A landscape with many peaks, sampled at points; each row gives a point and its height.
A climber steps from a point to the highest of its 2 nearest points, and stops where none of them is higher. Distance is the straight distance between rows; heights are no part of it.
<235>: [ 88  93 152 163 124 155 135 146 116 122  82 137  92 151  99 148 139  84
 106 144  83  79 198 159 130 139  76 140 154 132]  h=52.8
<1509>: [ 79 152 102 111 116 108  93 121 128 119 115 164 172 100 201 136 128  96
 128 135 142 102  95 183 195 116  84  96 129 128]  h=18.8
<1622>: [117 120 165 135 136 132 149 123  89 145  90 133 162 174 116 130 152 106
 159 112 108 134 169 160 142 132 153 122 147 121]  h=40.3
<263>: [117 127 131 120 113  86 148 119 160 161 106 152 139 100 155 175 168 137
 143  74 145 163  97 141 122  94 113 151 182 167]  h=77.2
<192>: [122 104  88 136 148 144 109 115 114  79 144 123 103 153 149 147 124 153
 116 136 101 128 157 121  84 187 125 141 105 123]  h=64.0
<280>: [139 111 102 120 109 150 163 110 149  81 176 127  86 133 122 129 143 168
  75 107 124 151 143  59  97 169 138 148 142 108]  h=79.1
<1179>: [114 153 180 110 146 126 132  81 111 134 149 127 153 146  92 129 105 126
 156 128 130 116 137 144 164  95 153  83 100 157]  h=81.0
<545>: [132 105 127 147 158 152 136 118  86 143 110 140 141 139  54  98 107  74
 141 146  72 116 202 146 115 137 127 129 135 100]  h=25.7
<1480>: [100 105 102 131 140 121  94 159 121 101 138 111  88 156 113 143 137 176
 108 110 113 133 143  84  88 175 157 150 120  91]  h=70.5
<955>: [128  94 131 165 131 151  89 114  58 161 112 151 137 165 120 128  85  95
 149 145 120  86 180 149 129 114 127 164 142 117]  h=8.8
<1889>: [108 174 128 147  82 107  73 110 118 149 111 130 171 117 181 144 131 121
 158 173 154  91 139 204 158  94 137 105 188 154]  h=40.8
<912>: [122 149 142 111 110  88 128 139 130 134  77 129 190 140  98 139 158  92
 119 136 109 141 161 190 179 139 174  65 159 108]  h=0.4
<1797>: [200 152 105 136 139 101 136 141 181 163 168  96  69 101  80 154  90 166
 120 136 113 144  81  56 100 116 152 141  42 151]  h=71.2
<1062>: [ 82 104 154 161 129 180 118 100 104 127 127 157 129 144 152  94  96 137
 172 121 161 118 131 154  87 129 108 140 148 120]  h=32.3
<843>: [187 169 142 107 124  91 139 119 115 184 140  97 125 114 123 120  79 162
 124 150 170 130  84 158 162 120 159  89 136 144]  h=61.6
<1191>: [178 131 168  89 129 115 189 129 148 146 123 106 104 164  62 127 156 113
 142 114 165 122 112  53 121 113 148 170 138 140]  h=48.5
<1540>: [137 139 126 124 137 147 130  95 106 122 171 119  95 129 136 114  81 170
 139 139 178 105  70 100 116 121 116 147  88 138]  h=37.4
<923>: [126 134 135 138 151 149  82 153 119 116 144  98  94 121  77 104  85 137
 108 123 134 142 149  52  87 141 152 103  40 129]  h=57.8
<807>: [160 135 135 122 146 162 145 156  54 151 116 107 102 139  91  90 121 119
 144 136 140 113 126 122 109 122 128 145 148  88]  h=43.9
<708>: [ 78  86 132 172 133 177 110  91 123 136 133 195 139 137 127  93  70 119
 152 147 117 110 166 157 111 140  87 165 144  75]  h=36.2
<1734>: [116 115 129 121 129 159 150  84 111 104 161 134 128 104 148 102 115 149
 129 120 172 141  72 114 119 114  90 154 127 123]  h=40.1
<560>: [ 42 138 173 148 156 129 137 144 144 127 103 162 134 135 124 127 144 131
 134  97 102 121 156 165 186 133  87  84 121 116]  h=18.4
<1597>: [116  99 155 135 124 161 157 125 100  96 139 117  93 157  67  87 112 105
  71 131  96 135 198  98 123 145 117 119 140 100]  h=69.7
<72>: [102 126  86 155 178 105  59 127 124  93 139 109 128 111 119 149 124 154
 141 129 100 153 155  90  84 162 155 103  67 138]  h=47.5
<547>: [153 111  45 148 163 120 124 149 109 118 146 106 122  89 140 133 144 155
 128 151  89 157 104 167 105 160 135 153 126 126]  h=49.7
<163>: [114 173 159  88 144 112 160  84 145 101 145 139 138 127 142 145 119 131
 136 130 132 101 106 136 159 114 115  66  87 157]  h=88.3
<943>: [ 63  97 138 163  78 186 167 154 145  88 115 145  96 127 143 119 172 105
  69 123 111 115 153 127 143 127  81 143 161  97]  h=55.2
<922>: [152 117 122 145 182  96 118 165 145 140 128  82  84  97  71 129 142 201
 148 151 149 123  82  80 107 153 141 153 108 121]  h=36.1
<653>: [111  93 114 154 128 168 128 129 110 106 123 136  98 156 115 132 117 119
 111 154  85 103 181 147  93 174 126 149 137 112]  h=58.3
<646>: [147 150 122 108 128  99 163 111 149 138 121 142 120  81 209 134 129 132
 152 110 164 147  68 145 106 116  57 131 155 168]  h=42.0
<1793>: [147 119 142 119 169 146 120 115  86 129 137 109 134 151  39  86 114  98
 143 137 105 138 175  91  99 140 153 108 104 139]  h=22.9
<1503>: [148 170 149  93 108  92 164  99 166 173 132 146 116 100 132 186 112 145
 113  94 159 135  63 111 175  73 117 117 133 151]  h=65.5
<389>: [134 127 174 124 101 113 173 139 140 174  94 121 103 109 127 139 162 138
 133  68 181 153  91 105 113  93 106 144 151 147]  h=77.1
<1484>: [180 161 144  92 118 136 171 152  77 133 145  92  73 132 104 122 137 146
 113 113 140 130 115 105 115 108 126 135 133 111]  h=40.2
<666>: [128 163  91  73  96  58 114 108 186  76 131 137 170 121 181 158 154  70
 122 161  72 101 130 150 147 141 105  82 120 151]  h=75.9
<1437>: [128 113 134 127 132 129 107  96  81 103 139 133 128 151 125 157 124 113
 135 149 116 107 167 156 120 112 123 152 128 163]  h=7.0
<750>: [154 189  98 106 141 102  57 125 114 134 159 107 145 119 148 126  80 151
 144 150  94 157 141 143 101 142 183  67 102 142]  h=21.6
<512>: [150 128  87 117 155  88 129  97 150 132 176 144 128 127 186 155 126 178
 175  97 112 171  87 127  98 130 127 177 155 150]  h=59.5
<1544>: [147 135 110 117 147 125 136 163 102 120 143  98  87 151 104 126 135 153
 119  90  93 156 160  85  94 172 175 113  95 114]  h=78.2
<1182>: [113  96 120 129 147 155  73 118 103 100 141 141 104 158 109 115  87 181
 102 155 167 109 127  88  99 156 118 150 116 111]  h=29.8
<697>: [152 103 173 121 122 143 163 168 169 131 127  97 111 200  81  95 133 159
 131 135 182 115 118  56 122 167 170 168 106 101]  h=53.6
<476>: [ 65 111 169 155 145 165 129 102 120 134 108 170 117 125 106  93  85 116
 127 152 136  80 151 137 135 114  48 122 157 104]  h=40.6
<200>: [109 125 101  96 111 113 137 138 183  83 125 144 137 131 193 177 169  60
 117 154  60  78 123 165 154 128 112 113 118 161]  h=70.9
<134>: [ 78 152 130 116 143 120 115 139 138 105 125 166 101  90 131 153 174 135
  95  85 156 102 112 105 155 100  71 128 113 142]  h=63.1
<104>: [157 153  66 131 134 152 115 145  83 134 136 114 120 105 144 118  82 135
 100 132  95 150 115 170 116 145 136  96  94  93]  h=6.9
<278>: [159 144 120 135 132 124 107 145 146 122 157  92  67 113  84 144  98 166
 110 142 147 111 102  49  96 127 151 123  32 139]  h=64.3
<521>: [150 156  88 125  70 128  66  83 148 102 137 117 187 128 188 136  84  83
 127 207  97 114 136 190 152 134 153  90 129 131]  h=74.0
<516>: [164 117 131 117 121 148 173 133 132 120 149  98  85 146  85 120 155 153
  87  96 128 160 156  54 106 166 169 132 115 111]  h=86.7
<1782>: [117 129 105 152 116 163  99 103 120 153 125 166 171 126 157 139 114  76
 166 182  92  79 139 208 146  88 147 135 154 133]  h=33.4
<1305>: [114  84 114 120 115 166 138 157 158  92 151 141 109 149 122 107 137 196
  69 141 162 143 162  69 109 181 145 134 178  95]  h=70.8
<1505>: [ 65 140 138 122 126 123 118  96 103 128 122 157 151 111 153 124 124 119
 137 100 155 109 102 153 173  81  91 109 126 147]  h=17.3
<626>: [172 129 118 118 139 126  99 116  44 131 127 108 107 153 104 137 106 119
 119 140 146 105 159 122 109 124 139 126 106 158]  h=5.6
<403>: [125 106 129 156 138 144 124 108 121 149 100 146 158 126  88 149 130  62
 142 181  56 100 202 190 139 124 126 110 136 141]  h=28.4
<1840>: [178  97 114 128 157 140 122 132  63 125  82 117 162 177 117 118 128  57
 144 120 125 127 163 123 147 128 147 169 127  98]  h=12.7
<864>: [170 121 152 118 140 127 160 119 125 143 147 101 137 149  74 123 122 158
 142 116 164 152  85 105 148 117 180 156  75 137]  h=50.9
<1088>: [ 96  80 154 173 106 150 117 140  95 173  94 167 122 155 107 120  88  60
 138 147 106  78 180 162 137  90  91 173 155 100]  h=6.8
<1773>: [147 127  89 139 160 131  87 156  71 145 129 120 154 141  80 106 116 117
 150 121  82 148 158 138 118 135 180 126 100  84]  h=17.4
<700>: [123  84  96 114 104 139 160 105 147  64 144 135 134 156 189 157 159  64
 126 138  63 100 123 138 125 148 105 153 103 155]  h=66.8
<1833>: [202 151 118 104 162  91 167 110 157 169 149 129  84  95 171 141  93 184
 137 144 135 152  68 142 115 130  99 133 157 170]  h=47.4
<268>: [186 120 137 134 139 118 166 140 144 177 132 126  77 104 155 142 135 191
 135 104 149 169  89 115  98 141 116 169 157 149]  h=51.7
<1281>: [134 118  93 166 189 101  63 160 101 144  73  78 157  99  78 135 150 115
 156 135 118 148 155  83 106 149 164 104  86  97]  h=26.5
<950>: [137  93 167 139 144 150 100 126  62 142  96 125 135 189 110  99 100  91
 140 127 168  99 158 106 131 117 119 173 136 100]  h=10.7
<328>: [135 120  73 128 129 152 136  84 137  88 152 138 183 113 146 125 126  71
 139 165  61 131 128 193 135 135 137 113 105 144]  h=54.7
<1785>: [133 187 123  66 131  68 129  94 178 114 142 154 153 118 174 171 128 116
 128 123 114 109 104 128 153 125  94  66 124 148]  h=82.1
<477>: [141 118  99 131 155 157 135 155 141 106 147 118  81 102 123 100 146 199
 108 160 166 130 104  91  73 173 109 159 156  93]  h=43.2
<962>: [ 96  92 112 108  82 139 163 106 161  68 144 159 136 142 201  85 149 111
 122 105 142 137 105  85  82 140  71 174 156 123]  h=58.6
<1034>: [124 151 149 113 150  99 106 136  96 152  79 137 142 118  99 161 172  92
 127 130 158  93 147 143 169 113 110  91 141 156]  h=45.5
<168>: [139 159  80 145 145 110  59 170 105 149 133 110 158 114 125 126 105 127
 153 143  74 163 150 157 104 147 192  87 104 110]  h=19.5
<179>: [140  90 126 166 112 171  91 144 107 152 121 130 155 168 143 165 132  99
 158 160  78 110 164 189 127 119 188 180 126 123]  h=16.2
<961>: [114 157 112 115 100  60 110 124 180 139 114 160 158  93 173 180 176 133
 153 124 130 141 106 182 144 102 129 129 194 163]  h=72.6
<537>: [144 166 100  92 158 106  91 102 108 100 187 125 144 148 182 136  97 155
 173 132  92 134 120 139 104 139 149 111 103 135]  h=24.0
<274>: [211 139  94 114 115  73 142 131 141 147 125 111 120 105 147 151 114 161
  92 138 108 187 121 178 130 155 153 120 156 145]  h=78.8
<561>: [ 47 116 170 150 101 163 132 153 162  84 111 161  92 120 162 101 145 126
  75 114 149 108 153 103 120 122  36 122 164 106]  h=50.5
<1065>: [ 85 117 215 137 144 150 159 139 126 148  82 134 128 178  87  89 129 115
 162 101 149 115 141 118 153 127 108 122 136 110]  h=66.0
<1338>: [161 168  93 107 144 117 129 150 114 125 160  93 101 100 143 122 101 171
 111 113  96 177  92 126 123 140 159  94  81 110]  h=8.7
<216>: [ 85  91 151 190 119 168 147 127 161 160 121 153 152 148 147 146 110  77
 152 146  39 104 174 197 163 126 134 134 130 109]  h=51.2
<692>: [ 30 129 132 164 147 151 110 164 155 126 106 181 151 112 171 114 152 103
 157 100  99 114 134 184 155 128  80 112 121 123]  h=20.4
<1151>: [205 126 112 132 146 106 137 163  87 165 103  94 126 122 125 137 137 158
 127 127 133 165 115 160 128 159 153 139 143 122]  h=88.2
<1751>: [140 112 112 128 112 120 158 114 152 145 145 144  90 129 184 151 130 166
 147  77 141 170  86 115  61 129 100 186 167 142]  h=55.9
<1623>: [ 63 161 124 131 124 114  73 165 151 140 108 160 126  89 181 112 153 126
 154  62 163 115 112 152 111  91  88  97 111 161]  h=24.6
<1699>: [114 133 119 159 165 164  99 125  91 141 135 151 134 138 146 112 110 166
 191 135 121 122 132 169  92 149 135 139 133 100]  h=29.1
<459>: [171 152  76 121 121  67  86  78 115 140 170 107 167 102 198 129  85 154
 122 168 144 139  98 171 157 123 128 129 154 164]  h=74.5
<1383>: [149 134  76 118 129 132 124 101 125  89 156 128 168 113 165 130 121 106
 119 138  71 179 149 156 110 160 154  93  91 161]  h=57.9
<971>: [127 117 107 108 141 113 136  78 130  82 179 150 154 145 189 138 130 135
 170 117 109 127  93 126 101 132 111 179 130 145]  h=62.9
<740>: [ 80 142 125 134 106 113 115 175 127 145  81 143 137  85 159 132 166 114
 131  89 151 125 103 185 133  90 102 115 159 150]  h=22.6
<648>: [170 159  97 116  61  64  78 103 124 129 136  90 139 100 130 133  96  94
  85 179 133 147 131 189 138 127 164  95 166 137]  h=83.4
<1459>: [165 149  76  92 143 106 136  92 152 102 180 134 141 104 160 139 109 125
 120 111  89 210 128  88  89 159 150  94  83 167]  h=62.2
<178>: [125 136 115 144 175 136  98 162 116 122 125  87  92 109  71 109 119 184
 128 155 150  97 109  72  94 160 139 117 100  83]  h=32.6
<1180>: [170 133 128 127 142 108 157 133 144 152 173 110 104 107 108 134 107 197
 136 100 144 172  54 104 138 114 170 162  88 123]  h=46.3
<1184>: [ 78  67 126 126  94 130 156 101 161  58 142 164 128 171 200 129 146  92
 124 120  97 105 138 118 113 156  77 177 133 137]  h=62.7
<1731>: [ 80 138 118 126 107 122 123 147 153 112  99 136 165 120 122 149 156  83
 104 129  67 130 149 207 182 126 155  80 131 115]  h=1.5
<973>: [ 78 102 121 145  92 166 167 146 146  95  95 155 114 118 196 150 178  87
 112 112 112 100 111 155 135 126  74 143 129 132]  h=59.2
<514>: [ 69 111 150 175 133 131 106 167 127 176  88 164 129 129 107 139 115  71
 124 119  83  79 177 167 190  97  73 140 122  98]  h=4.9
<769>: [136 104 119 147 103 126 127 107 115 125 113 134 167 131 158 187 160 123
 129 122 133 152 134 195 149 128 155 154 142 161]  h=59.3
<1244>: [ 64 130 175 116  88 158 180 115 232 103 148 159  96 122 136 107 160 155
 108  99 171 122 117  36 119 120  84 122 159 121]  h=71.1
<470>: [ 97 161 146 135 128 103  81 121 103 166  75 142 174 118 131 157 142 113
 151 146 150  84 159 182 178 103 119  84 161 140]  h=43.1
<702>: [180 144 134 103 164 118  94 145  68 155 121  95 167 169 105 100 100 104
 169 121 116 153 153 126 146 126 190 111 103 106]  h=15.4
<1573>: [103 122 129 169 134 137 107 125 136 177  93 181 168 102 118 149 128  64
 172 178  74  61 184 204 167  94 124 119 148 114]  h=30.9
<1723>: [ 73 160 117 112 111  86  37 147 152 135 126 170 174 104 182 146 155 134
 130 107 160 114 107 174 184  95 118 115 139 158]  h=20.3
<1764>: [153 136 120 118 138 142 193  92 152 116 177 125 110 106 144 120 118 178
 121 104 144 169  59 104 127 119 119 150 109 116]  h=42.7
<1318>: [157 101 125 140 155 138 105 190 162 112 101  66 134 139  57  97 140 141
 104 156 183 125 113  20 123 171 165 132  96  68]  h=43.6
<952>: [ 76  65 170 136 114 144 160 121 129 116 106 136 139 180 103 100 158 137
 128 104 147 137 172 113 129 174 133 163 187 117]  h=64.8
<694>: [ 97  96 170 108 112 173 123 134 150  91 138 157 104 163 146  89  72 163
  74 153 180 111 152  96  90 134  85 133 173 127]  h=23.4
<1823>: [102 104 150 135 164 147 130  93 147  93 161 121 115 166  80 110 110 176
 125 115 115 146 158  86 105 180 167 127  97 124]  h=63.6
<680>: [112 160 140 102 120 122 161  99 174 126 132 162 106  98 145 174 155 140
 106  78 153 112  80  78 160  95  79 121 101 140]  h=61.3
<597>: [187 170 108 121 144  74  75  92 123 171 168  93 139 103 161 135  69 181
 136 166 157 141  97 155 148 133 172 106 128 159]  h=68.9
<1499>: [174 144  55 126  98  98  79  97 103 127 161 107 156 101 177 131  74  97
 101 180 117 125 108 186 145 133 148 107 138 140]  h=78.6
<1485>: [167 163 125  87 124  91 168  99 154 146 166 134 116 141 135 165 110 171
 148 103 101 161 103 133 114 131 158 105 143 144]  h=52.0
<1233>: [197 150 157  77 127  84 155 108 136 156 136  97 135 154  69 151 123  94
 132 113 134 150 119  78 135 106 182 110  90 171]  h=18.7
<149>: [ 43  91 169 165 138 150 164 134 136 131  90 149 136 150 114 108 162 119
 150 114 108 119 177 160 123 162 107 145 178 126]  h=59.8
<447>: [135 126 118 107 103 148 186  75 156  80 172 145  97 120 134 143 147 138
  71 104 131 138 120  54 118 127  88 136 130 107]  h=73.7
<1524>: [ 97 129 197 142 112 175 140 171 123 132  94 132 114 132  97  74 153 103
  87 133 177 103 159  80 147  99  73 119 175  72]  h=52.7
<1741>: [118 136 118 110 113 142 170 109 117  88 113 151 130 114 189 151 144 114
 102 104 129 121 102 148 155 130  72 115 113 121]  h=63.0
<1232>: [ 42 101 156 155 114 140 105 110 143 106 104 155 132 127 173 102 120 109
 149  91 172 123 132 151  94 109  66 127 137 150]  h=29.4
<620>: [167 129 107 133 171 119 136 133 175 129 170 108  70  90 112 127 122 203
 129 150 153 134  65  70  90 153 112 167 122 131]  h=39.7
<1593>: [166 141  88  79 129  93 166  63 147  94 165 135 141 100 148 142 129 110
 112 110  90 170 106 105 117 133 116 105 117 160]  h=65.6
<1041>: [109 165 113 105 112  63 101 102 171 125 127 161 185  98 216 168 167 117
 171 125 143 118  98 148 143 108  85 117 160 180]  h=69.1
<1419>: [121 124 161 128 137 174 134 110  98 122 150 122  89 152  84  94  79 157
 113 151 165  97 119  93 112 121 129 129  95 115]  h=33.8
<145>: [147 108 109 143  98 132 114 105 109 121 107 119 168 118 120 167 140  77
  99 156 106 145 157 194 155 116 167 118 119 156]  h=62.5
<1688>: [ 92 111 119 162 163 146  60 147 111 116 128 118 126 115  89 115  99 130
 120 119  87 172 182  77  89 160 152  94  56 127]  h=51.9
<969>: [151  62 129 167 130 155 121 131 102 145  91 125 167 178 101 142 137  51
 143 150  86 123 184 159 149 132 170 171 135 116]  h=14.4
<1258>: [183 148 128 120 162 113  97 176  91 155 119  74 118 153  95 115 105 133
 153 110 136 132 111  83 126 135 170 118  71 108]  h=13.0
<924>: [144 157  71 152 125 139  73 101  84 156 165 134 173 121 172 124  89 124
 167 186 107  89 140 192 137 101 157 133 148 132]  h=35.9
<405>: [135 113  60 158 130 169  89 128  88 130 134 139 118 120 136 133  81  86
 112 145  62 117 159 167 117 136 147 136  76  93]  h=5.5
<107>: [ 61 116 170 121 118 136 187 112 172 101 131 159  94 144 121 128 172 148
 118  87 135 120 151  87 137 141 103 127 159 129]  h=76.7
<744>: [129 123 147 137 167 130 108 110 123 124 162 106 145 152  87 122 118 184
 166 121 140 143 120 109 119 145 188 134  78 120]  h=56.7
<41>: [190 121 152 121  91 137 178 183 184 150 165 104  83 139  79  97 148 170
 115 136 184 139  96  32 100 115 145 189 156 106]  h=34.3
<48>: [ 91 140 106 133  80 109  98 143 140 138 114 136 153  95 206 127 133  91
 157 126 138 124  84 206 124  69 125 135 161 173]  h=21.1
<1273>: [128 137 152 138 117 146 156 150  84 182  87 127 143  96 134  98 140 125
 154 106 172 148  94 174 126 103 121 125 165 114]  h=77.0
<1454>: [128 138 191 131 117 155 172 169 122 171  67 103 126 107 114  87 171 113
 145  89 202 128  91 109 131  95  97 120 140 116]  h=84.7
<800>: [114 142 118 102 126  98 135  61 142  87 158 152 185 129 190 157 151 117
 164 129 109 122 116 147 141 110 111 132 134 164]  h=65.7
<1581>: [183 133 106 135 168 152 105 152  80 150 108  91 125  86  78 111 122 117
 109 137 131 178 149  86  90 159 153  97  77 147]  h=36.0
<1279>: [ 94  83 123 118 119 159  97 110 123  68 148 161 119 160 169  92  76 142
 103 141 158 117 124 112  90 137  82 163 150 115]  h=26.4
<844>: [103  66 132 169  89 169 104 155  97 132 109 137 115 167 160 137 131 111
 153 124 124 117 146 171  86 121 150 189 143 135]  h=18.3
<1354>: [154 123 155 105 141 121 179 133  92 130  95 106 138 159  86 123 165  91
 123  96 137 149 146 110 154 131 144 121 135 121]  h=43.0
<676>: [138 146 120  98 124 126 183  86 128  94 156 128 105  94  99 144 154 118
  82 103 116 156 130  99 134 111 115 103 109 151]  h=69.2
<1422>: [182 115 121 142 170 137 122 148 123 132 113  71 135 111  47  95 147 128
 107 131 155 170 127  43 105 165 166 124  68 115]  h=39.4
<1456>: [161 157 117  95  85  51 120 106 156 127 121 113 135  97 140 154 117 127
  85 142 133 174 108 186 163 129 139  98 177 127]  h=77.7
<1278>: [ 98 102 148 127 128 141 163  83 126 100 146 146 112 161 109 141 147 148
 124 105 114 142 162 123 123 156 137 141 145 136]  h=70.7
<433>: [161 107 127 139 114 119 142 199 204 116 131  81 124 163  63 111 146 182
 110 163 181 109 105  27 128 165 181 155  80  90]  h=47.9
<994>: [111  68 134 146 130 172 134 162 119 121 105 126 128 172 103  78 134 161
 102 127 151 144 174  86 121 194 151 154 169  68]  h=62.6
<1187>: [110 120 149 155 150 180 132  78  91 140 127 149 112 134  89 100  64 127
 126 142 134 100 158 130 140 121  97 112 105  93]  h=36.5
<148>: [ 50  90 186 169 111 167 124 155 163 125  98 163 126 130 122  77  86 117
  87 140 150 114 166 125 125 114  41 123 190  94]  h=45.3
<925>: [173 162 111 117 162  92 103 168 114 155 147  71 104  95  91 121  92 170
 131 122 121 154  89  97 129 125 174 102  64 131]  h=10.6
<217>: [132 107 172 104 109 154 185 135 132  96 137 110  97 173  76  95 152 141
  78 119 146 134 173  59 138 145 140 133 170  99]  h=77.8
<1747>: [228 142 128 119 129  96 163 131 174 192 151 101  97 116  84 160 101 155
 109 116 114 183  96  78 123 119 173 133  79 156]  h=79.7
<339>: [178 146 155  97 161 120 137 118 113 131 130  89 142 164  63 104 119  84
 152 135 135 142 140  81 110 125 176 112  83 163]  h=20.6
<214>: [165 145  50 155 140  98  36 135 113 115 139 100 157 109 185 175 116 148
 143 180  98 123 142 161 128 142 156 120 101 146]  h=41.4
<1242>: [104 108 175 124  87 160 153 152 142 125 126 133  98 149 124  70 121 162
 119  86 176 152 116  93  70 124 135 153 161 114]  h=59.6
<1205>: [116 142 109 125  85 117  70  94 171  89 133 123 196 131 190 163 120  72
 114 192  91  81 146 182 188  94 145 100 129 158]  h=69.8
<651>: [149 145 119  96 132  89 141 106 100 129 147 119 140 132 113 154 136 139
 140 113 112 159 124 162 127 120 168 120 146 148]  h=55.6
<875>: [ 48 152 132 137 135 126  43 191 145 153 109 188 148 108 175 112 140 121
 147  99 136 111 135 184 154 115 100 108 120 141]  h=22.4
<1502>: [169 122 146  97 147  92 148 129 106 146 142 119 115 160 101 151 146 140
 168 101 133 143 119  99 108 116 160 163 156 149]  h=52.1
<964>: [129 164 122 114 138 124 117 127  89 134 161 128 137 140 188 127  95 165
 181 129 122 136  94 169 104 116 145 133 142 138]  h=26.1
<1026>: [ 92 141 200 140 129 150 126 194 139 127  99 138 107 124  95  95 191 123
  98  95 174 101 137  70 178 102  76 132 125  97]  h=56.5
<1137>: [175 137 107 138 133 120 122 150  70 188  91 112 154 117 144 122 123 130
 151 148 146 139 109 197 119 133 146 141 174 124]  h=86.2
<1212>: [103 138 158 118 118 126 140 163 122 125 109 148 101  97  99 148 207 129
  80  83 165 125 129  86 170  90  94 132 131 120]  h=59.7
<262>: [117 121 121 160 180 106  79 155 117 141  91  70 128  92  53 120 117 140
 150 151 157 103 114  53 107 140 147  98  77  86]  h=29.3
<1230>: [ 69  86 137 175 124 161 143 103 139 114 134 149 155 155 148 126 137 113
 165 130  68 122 168 196 143 143 134 152 149 132]  h=55.1
<1197>: [170 134 150 117 101 136 197 144 135 133 163 109  65 115  94 126 162 153
  95 123 150 149 110  58 102  96 116 161 178 114]  h=37.3
<895>: [112 110 208 122 108 169 180 159 141 132 108 118 120 189  88  72 127 140
 146 111 184 126 112  80 118 134 145 156 144 109]  h=59.4
<1387>: [ 67 139 120 144 138 129  80 191 152 150 111 171 144 121 113 139 141  82
 110 137  64  98 164 200 199 122 111 108 109 107]  h=3.1
<1521>: [132 167 117 127 136 118  94  80  83 149 147 122 172 119 156 129 106 141
 161 168 144  98 144 175 147 100 143 104 156 167]  h=38.4
<90>: [174 164 157  82 135  80 198 143 150 169 107 105 132 112  78 129 173 115
 133 108 143 143  95 110 163 107 151 110 139 137]  h=42.6
<1012>: [136 116 157 136 126 171 163 147  82 143  90 138 116 139  74  74 129  84
 112 133 137 103 162 105 137 108  93 140 162  59]  h=48.3
<1002>: [222 158 153 108  98 104 200 116 170 191 129 116  95 113 107 166 107 157
 103 118 139 147  84 106 160  95 140 120 116 149]  h=71.4
<1668>: [136 149  89 103  79  87 147 139 139 116 124 139 140  92 186 154 134 109
 103 126 105 147  74 200 159 105 122 124 157 129]  h=72.5
<1294>: [135 106  53 147 129 159 155 121 138 100 148 120 148 111 159 140 147 105
 129 158  66 138  96 191 119 167 154 143 120 128]  h=52.3
<59>: [116 133 122 141  86 105  58 104 128 129 111 127 189 125 139 165 128  82
 107 177 118  97 170 194 196  89 156 106 131 144]  h=66.2
<919>: [164 133 135 133  89 150 177 153 190 123 181 118  88 140  79 110 120 188
 124 149 161 117  78  66 104 124 146 180 103 121]  h=31.3
<464>: [ 94 111 190 111  63 172 182 148 200 122 144 141 105 139 128  85 152 164
  93 115 194 137 127  61 106 108 119 120 181 124]  h=66.1
<1475>: [114 171 109  95 106  97 129 156 148 114 115 157 115  88 164 176 172 129
  86 107 124 119 109 159 167 116  98 101 129 133]  h=67.9
<989>: [159 157 173  87 148 108 190 151 136 135  83  96 130 159  91 131 168  84
 142 110 150 101 125  80 164 114 137 111 118 141]  h=45.4
<951>: [116 127  50 166 169  97  59 124 127  86 141  91 159  89 164 170 139 143
 158 151  79 128 133 118 103 154 136 113  78 124]  h=44.0
<218>: [118 130 201 133 138 146 153 108 119 142 106 115 132 166  60 109 114 115
 150 136 154  84 124 111 167 110 129 115  86 146]  h=73.1
<1353>: [156 121  76 144 163 145 154 141 117 113 145 100  94  84 109 109 154 165
 107 129 113 157 118 113  89 178 131 135 124  98]  h=46.8
<707>: [ 96 104 129 145  68 145 115 156  91 137 109 136 132 136 173 138 130  89
 153 113 125 121 117 190 117  80 140 157 152 151]  h=19.8
<609>: [ 57 127 146 134 115 121 105 117 187 113 105 152 108  87 164 105 152 122
 140  57 176 122 112 100  87 102  54 109 121 148]  h=27.0
<1504>: [100 116 164 133 129 130 142 155  94 129  77 146 107 142 104 142 171  94
 107 115 133  93 168 134 145 124  84 122 139 128]  h=48.7
<1081>: [179 166 118  82 143  81 168  84 153 148 139 127 135  87 193 130 111 144
 144 151 141 124  63 163 143 126  78 106 151 160]  h=44.4

Call two points neighbours if one is among the 2 nearest of the other. Go from one point of each pair to the other, from neighbour to neighbour, staying as high as possible. Name the lowest point that can't be avoided.
<263> / <1151> -> <1273>
<263> / <1454> -> <389>
<648> / <1151> -> <1456>
<107> / <163> -> <895>

For each start below, name the point where the climber stops.
<1182> -> <107>
<1731> -> <1623>
<1793> -> <516>
<1437> -> <1623>
<620> -> <516>
<1422> -> <107>
<41> -> <134>
